Each row is a point on a tangle of strands that fork, close into loops and nearly touch. The rows are in no order.
In the rows, 128 means zero.
Points whose rows are less than 106 apart are linked; no others are. Some points are linked to none.
k586: [137 108 158 151 118 210 146 147 165 148 138 126 140 132 116 156  83  56
 153 143]
k410: [ 99  84 189  97 193 124  77 149 137  60 124 131 154 160 143 140 122 144
 158 146]
k102: [ 85 143 146 207 158 102 159 149 139 122 168 144 143 137 157 150 165 131
 161 150]
k538: [ 93  69  84 134 139 147 162 112 118 158 138 130  85 160 120 110 207 106
 134  87]
k512: [ 80  99  88 134  98 118 165 143 122 122  92 123 143 177 139 117 150 130
 139  96]
k802: [ 98 121 119  76 155  67  80 125  98  96 136 146 121 108 122 105 205 177
  87 139]
k892: [161 132 139 156  78 212 146 133 164 131 115 137 149  98 126 143  88 100
 139 138]
k152: [156 142 158 146 163  99 119 116 128 124 157 167 141  96 124 119  64 109
 118 139]
k588: [145 118 196 120 162 151 120 134 116 129 151 106 151 134 139 201 124 183
 180 181]
k817: [ 85 102 109 207 141 137 168 136 149  83  72 143 140 122 169 141 133 114
 146 136]
k829: [126 150 142 158 141  91 115 132 163  90 179 154 125 131  85 112 157 145
 140 156]
k776: [116 170 124 127  74  87 134 155  95 146 189 150 131 133 113 101 115 126
 118  97]
k374: [102 181 100 155 133 174 143 133 171 167 185 138 108 108 144  94 117  80
  98 105]
k853: [129 141 130 166 138 148 138 122 162 174 140 102 153 118 113 148 180  46
 130 153]
k666: [145  97 129  68 151 135 142 156  76 149  70 114 125 187 128 151 163 194
 129 129]
k265: [ 90 168  98 113  90 162 122 129 145 177 167  65 152  96 173 147 143 140
 123 110]
k271: [162 137 180 167 192 113 118 102 153 120 137 135 152 103 127 162 126 137
 147 193]
k550: [145 143  89 164  44  94 119  97  97 138 103 117 125  80 110 127 151  89
 109 113]
k731: [137 151 117  97 145  74 121 135 100 136 131 117 122 118 102 120 196 162
  99 158]
k308: [103  93 110 170 119 120 125  81 166  95 145 160 106  86 130 107 150  80
 123 145]
k579: [155 168 110 185  49  91 124 127  97 119 102 138 173  88 108 146 112  99
 132 100]
k782: [153 115 125  83 145 171 124 112 143 136 102 100  96 112 134 120  55 100
 124 123]
k990: [143 142 125 133 170 127 123  94 194 140 135 122 145  79 126  95  98  76
  96 149]
k931: [151 122 123  96 106 185 138 143 166 125  64  84 151 160 101 143 100 137
 141 136]
k967: [ 85 148  99  73 107 139 111 148 146 152 165  74 184 115 139 127 142 105
 103 109]
k52: [165 147 188 160 205 135 130 144 142 111 104 118 129 140 114 172 107 137
 168 187]
k805: [176 135  99  69  87 123 104 102 144 144 119  89 107 114  69 100 165 143
  93 142]
k527: [113  84 196  79 186 130  95 156  80 133  95 148 116 164 164 146 173 188
 125 125]
k594: [113 125  78 140  70  99 131 116 128 126 100  94 113 115 106 116 185 108
 109 128]
k10: [110 100 213 112 199 137  85 160 117  96 116 143 123 181 162 139 145 183
 155 140]
k858: [ 92  87 121 167 106 116 134  99 119 123 161 148  95 120 150 134 185  99
 141 136]
k912: [155  96 106  72 102 128 115  84 163 133 117 124 133 123  94  96 140 117
  99 141]
k37: [116  82 126  80 105 161 140 143 143 103  95  99 147 178 117 141  96 144
 158 117]
k708: [106 101 114  59 144  94 140 139  83 165 174 142 100 126 116 105 181 111
  89 108]
k693: [ 98  91 119 158 177 169 187 150 110 176 131 136 114 167 146 126 122 104
 153  80]
k795: [152 134 138  92 125  81  93 128  72  98 117 139 127 121 130 136  43 154
 131  89]
k741: [ 92 111 125 112 108 151 142 166 107 114 106  96 128 160 128 136  67  65
 153  94]
k705: [162 167 144 160 143 113 111 122 173 117 147 156 173  84  92 117  79  82
 116 140]
k63: [ 88 151 137 195 114  85 132 127 131 105 180 132 152  99 139 145 147 108
 156 145]
k399: [117 126 146 211 179 121 168 127 144 126 124 160 132 138 141 147 180 109
 154 165]
k660: [108 180  87  82 146 141 104 164 129 172 120  61 184 130 141 135 133 109
  77 118]
k862: [161 114 142 108 137 170 133 109 101 132  94 119  75 125 148 146  72 133
 150 133]
k48: [136 137 117 108 143  93 125 115 130 138 191 167  72 125 104  68 122 122
  88 127]
k97: [144 123 118 133 125 161 133 136 153 178 164  73  87 121  84 152 210 113
 129 149]
k393: [179 160 160 166 170 146 155 162 145 130  76 128 145 154  83 145  97 103
 139 171]
k80: [173 121 118  98  86  87 113  93  84 141  98 128 137 117 112 129 147 158
 111 126]
k849: [116  83 136 158 111 149 113  84 137 122 130 146  74 136 156 131 216 154
 144 145]
k524: [100 136 119 147  84 131 127 158 111  99  90  90 164 121 138 153  65  97
 151 103]
k50: [124 130  99  96  95 152 135 101 158 134 134 130 121 121 147 101 104 177
 122 111]
k346: [158 131 105 177  84 208 149 139 179  82  96 141 162  66 144 123  93 129
 118 115]
k646: [108  98 126 121 121  65  61 119 102  84 149 129  83  99 110 115 192 176
  91 137]
k378: [134 131  98 112  67 204 129 119 200 126  94  94 165 124 123 132 110 155
 137 125]
k177: [135 154 138  64 143  98 103 140  51  77 105 105 111 128 140 147  75 153
 170 107]
k895: [109  79  92 106 127 125 149 136  91 166 167 137  59 151  94  97 189 107
 107  88]
k153: [134 105  86 139  76 142 121  93 134  88  64 118 135  76 157 146  78 143
 130  88]
k347: [142 125 138 148 115 100 103 101  75 117  88 165 109 131 173 138 116 196
 131 112]
k146: [109  98 130  73 172 108 129 133 107 144 132 103 136 116 148 125  93 101
 101 124]
k294: [140 115  84 154  93 155 130  89 193  76  76 134 153  59 138 127 108 144
 122 112]
k888: [130 128 148 131 159 102 111 135  36 122  85 114  94 137 183 158 117 179
 139 129]
k804: [128 104 117 138  99  92  73  81 110  92 119 166  74 117 137  95 173 164
 106 112]
k852: [ 67  83  95  88 137 112 125 127 123 111 108  85 137 118 178 124  98 126
 112 100]
k629: [114 134  90 131  90 174 145 126 202 123 122 113 136 143 106 106 154 123
 128 125]
k384: [106 120 135  75 159  84 135 133  83 158 174 142 128 117 155 110 132 126
  94 119]
k973: [120 137 101 139  67 187 154 119 136 177 141 129 119 100 169 124 102  99
 113  98]
k335: [ 93 172 140 166 110  94 138 148 101 139 183 120 156 103 168 150 109 154
 149 116]
k367: [117 107 151 116 188 124 129 135  67 155  96 117 109 140 192 163 164 177
 127 142]
k584: [119 115 137 143 127  99 126 122 155 128 137 104 167 116  96 137 176  51
 127 160]
k71: [154 101 116 127  74 110  98  68  99 113  98 168 107 111 144 121 140 159
 123 111]
k299: [129 134 131  94 148 110 146 121 109 163 175 164 100 140 146  91 102 136
 107 109]
k975: [137  99 119 125 147 159 136  92 166 147 109 133 108  89 147 103  74  68
  99 131]
k590: [166 185 118 170  55  83  90 135 122 100 148 144 154  94  56 124 127 105
 122 108]
k69: [105 116 121 116 148  82 113 123 148  95 181 162 106 142  96  78 146 121
 108 133]
k361: [ 98  96  74 110  73 118 152 109 115 149  93 108 122 135 150 111 146 108
 110 100]
k463: [160 193 137  68 139 127 116 145 132 188 170 103 151 115 108 116 131 150
  97 136]
k727: [ 96 109 144 139 157 128 152 135 108 135 161 195  97 167 172 105  87 132
 127 102]
k685: [142 167 128  98 157 135 146 178  81 163  87  58 131 152 132 160 113 136
 134 127]
k479: [105 116 132 128 136  99 120 127 135  89 122 146 151 149 143 118 104 160
 136 125]
k134: [164 145 189 147 146 119  80 133  99  75 123 163 137 139 137 169  84 218
 170 130]
k179: [116 157  87 128  99 192 128 131 197 152 165 116  97 120 108  98 149 101
 103 114]
k574: [163 156 161 180 125 106 125 121 125  86 115 186 148 150 107 136 153 191
 156 159]
k697: [114 128 103 135  73 176 152 138 101 193 112  89 129 132 168 153 113  89
 120  93]
k548: [187 133 144 148 139 127 145 114 119 149 123 168  58 170  83 121 199 153
 131 164]
k540: [143 106 127 113 103 104 120 111 151 114 131 119 137 124  64 104 165  65
 112 151]
k12: [133 151 141 205 177 138 167 130 155 169 128 122 143 122 123 152 177  81
 142 164]
k683: [ 91  63  97 129 110 144 155 120 114 124 105 168 107 196 140 106 175 135
 139  83]
k966: [137 162 126 117 123 126 143 167 112 165 120 106 154 165 122 129 100 131
 120 114]
k667: [145 177 127 157  94  93  99 139 159  97 164 122 142 108  54 111 138 113
 124 140]
k381: [128 179 129  73 148 125 127 168  74 116 112  69 114 135 141 145  84 155
 161 117]
k11: [101 110 142 140 165 183 176 164 131 145 168 163  98 164 145 124  66 114
 157  94]
k456: [156 140 177 147 189 107 102 130 109  84 126 173 115 118 125 128  50 123
 137 142]
k228: [143 126 142 113 164 138 121 109  68 119  82  99  66 119 173 159 104 135
 159 140]
k913: [177 144 117  92 134  64 131 116  78 151  89 124 143 119  97 118 166 132
  87 154]
k844: [158 141 168 112 154 135 109 132 126 113 133 118 133 132 131 160  84 200
 163 148]
k155: [106 109 124 155 128 171 175 144 112 165 110 107 115 150 162 163 120 117
 155 112]
k864: [171 146 123 157 134 123 164 127 144 110  87 186 121 156 101  91 133 145
 111 149]
k204: [104 197 116 153  73 150 135 139 127 170 198 105 139  98 161 145 122 143
 141 111]
k104: [117 126 182 115 212 103  83 145 130  53 130 150 128 148 135 123  75 143
 150 145]
k422: [112 123 101 106  81 182 140 111 159 145 147 132 120  92 167 106  58 137
 115  93]
k141: [140 207 108  96 168 128  98 144 143 184 149  86 169 120 129 113 124 114
  75 139]
k620: [195 150 161 162 113 107 119 116 126 103 117 178 108 166  62 127 178 171
 144 178]
k360: [160  94 137 138 133 151 143  89 131 154 111 153  92 152 121 132 195 136
 140 163]
k64: [162 152 120  45 101 144 110 139 146 164 150  89 150 131  69 116 166 133
 101 142]
k72: [134 139 141 106  98  81 123 149  85 126 162 150 161 142 119 113  52 120
 120  96]
k723: [ 93 158 121 148 144 124 140 132 142 169 176 132 133  99 165 103  88  68
 100 107]
k121: [110  79 116 101 124 132 156 158 125 121  83 111 164 195 104 133 136 120
 140 107]
k726: [174 158 156 172 127 121 114 122 142  77 126 190 150 114 123 155  95 214
 154 125]
k252: [134  96 114  64 126 139 116  94 161 123 124 109 141 121 137 118 120 166
 115 135]
k70: [110  89 141 144 118 152 149 144 137 142 120 126 155 147 117 140 100  39
 137 120]
k27: [133 165 136 151 122 138 128 150 138 129 114 102 158 116 133 147  78 128
 140 135]
k679: [ 80  93  92 172 135 123 147 119 184  85 133 154  99 136 107  87 173  81
 119 122]
k573: [137 137 187 147 168 110 133 145 138 123 159 118 182 131 115 183 167 152
 168 192]
k900: [ 73  78 122 127 165 105 116 122 171  83 175 167 110 161 115  84 179 109
 126 119]

How many points has the smallest loop of links through each point below? Write 0 if it is on no loop.
k912 -> 17
k990 -> 14
k683 -> 16
k802 -> 7
k900 -> 0

A piece is all that can be reached along the links. How many separate loops has the piece of each point below (a circle has one, a figure eight two, a Y none), and how many tips (points with one link)?
k967 -> loops 2, tips 3
k177 -> loops 0, tips 2
k104 -> loops 2, tips 0

Name the points in between on the shortest way along the links from the first point to the second, in order.
k802, k705 -> k646 k804 k71 k347 k888 k228 k862 k782 k975 k990
k900, k155 -> k69 k48 k299 k727 k11 k693
k10, k913 -> k527 k367 k888 k347 k71 k80
k892, k381 -> k586 k70 k741 k524 k27 k966 k685
k63, k121 -> k102 k399 k12 k853 k584 k540 k912 k252 k50 k422 k973 k697 k155 k693 k11 k727 k299 k384 k708 k895 k538 k683 k512
k679, k573 -> k308 k858 k849 k360 k548 k620 k574 k726 k134 k844 k588
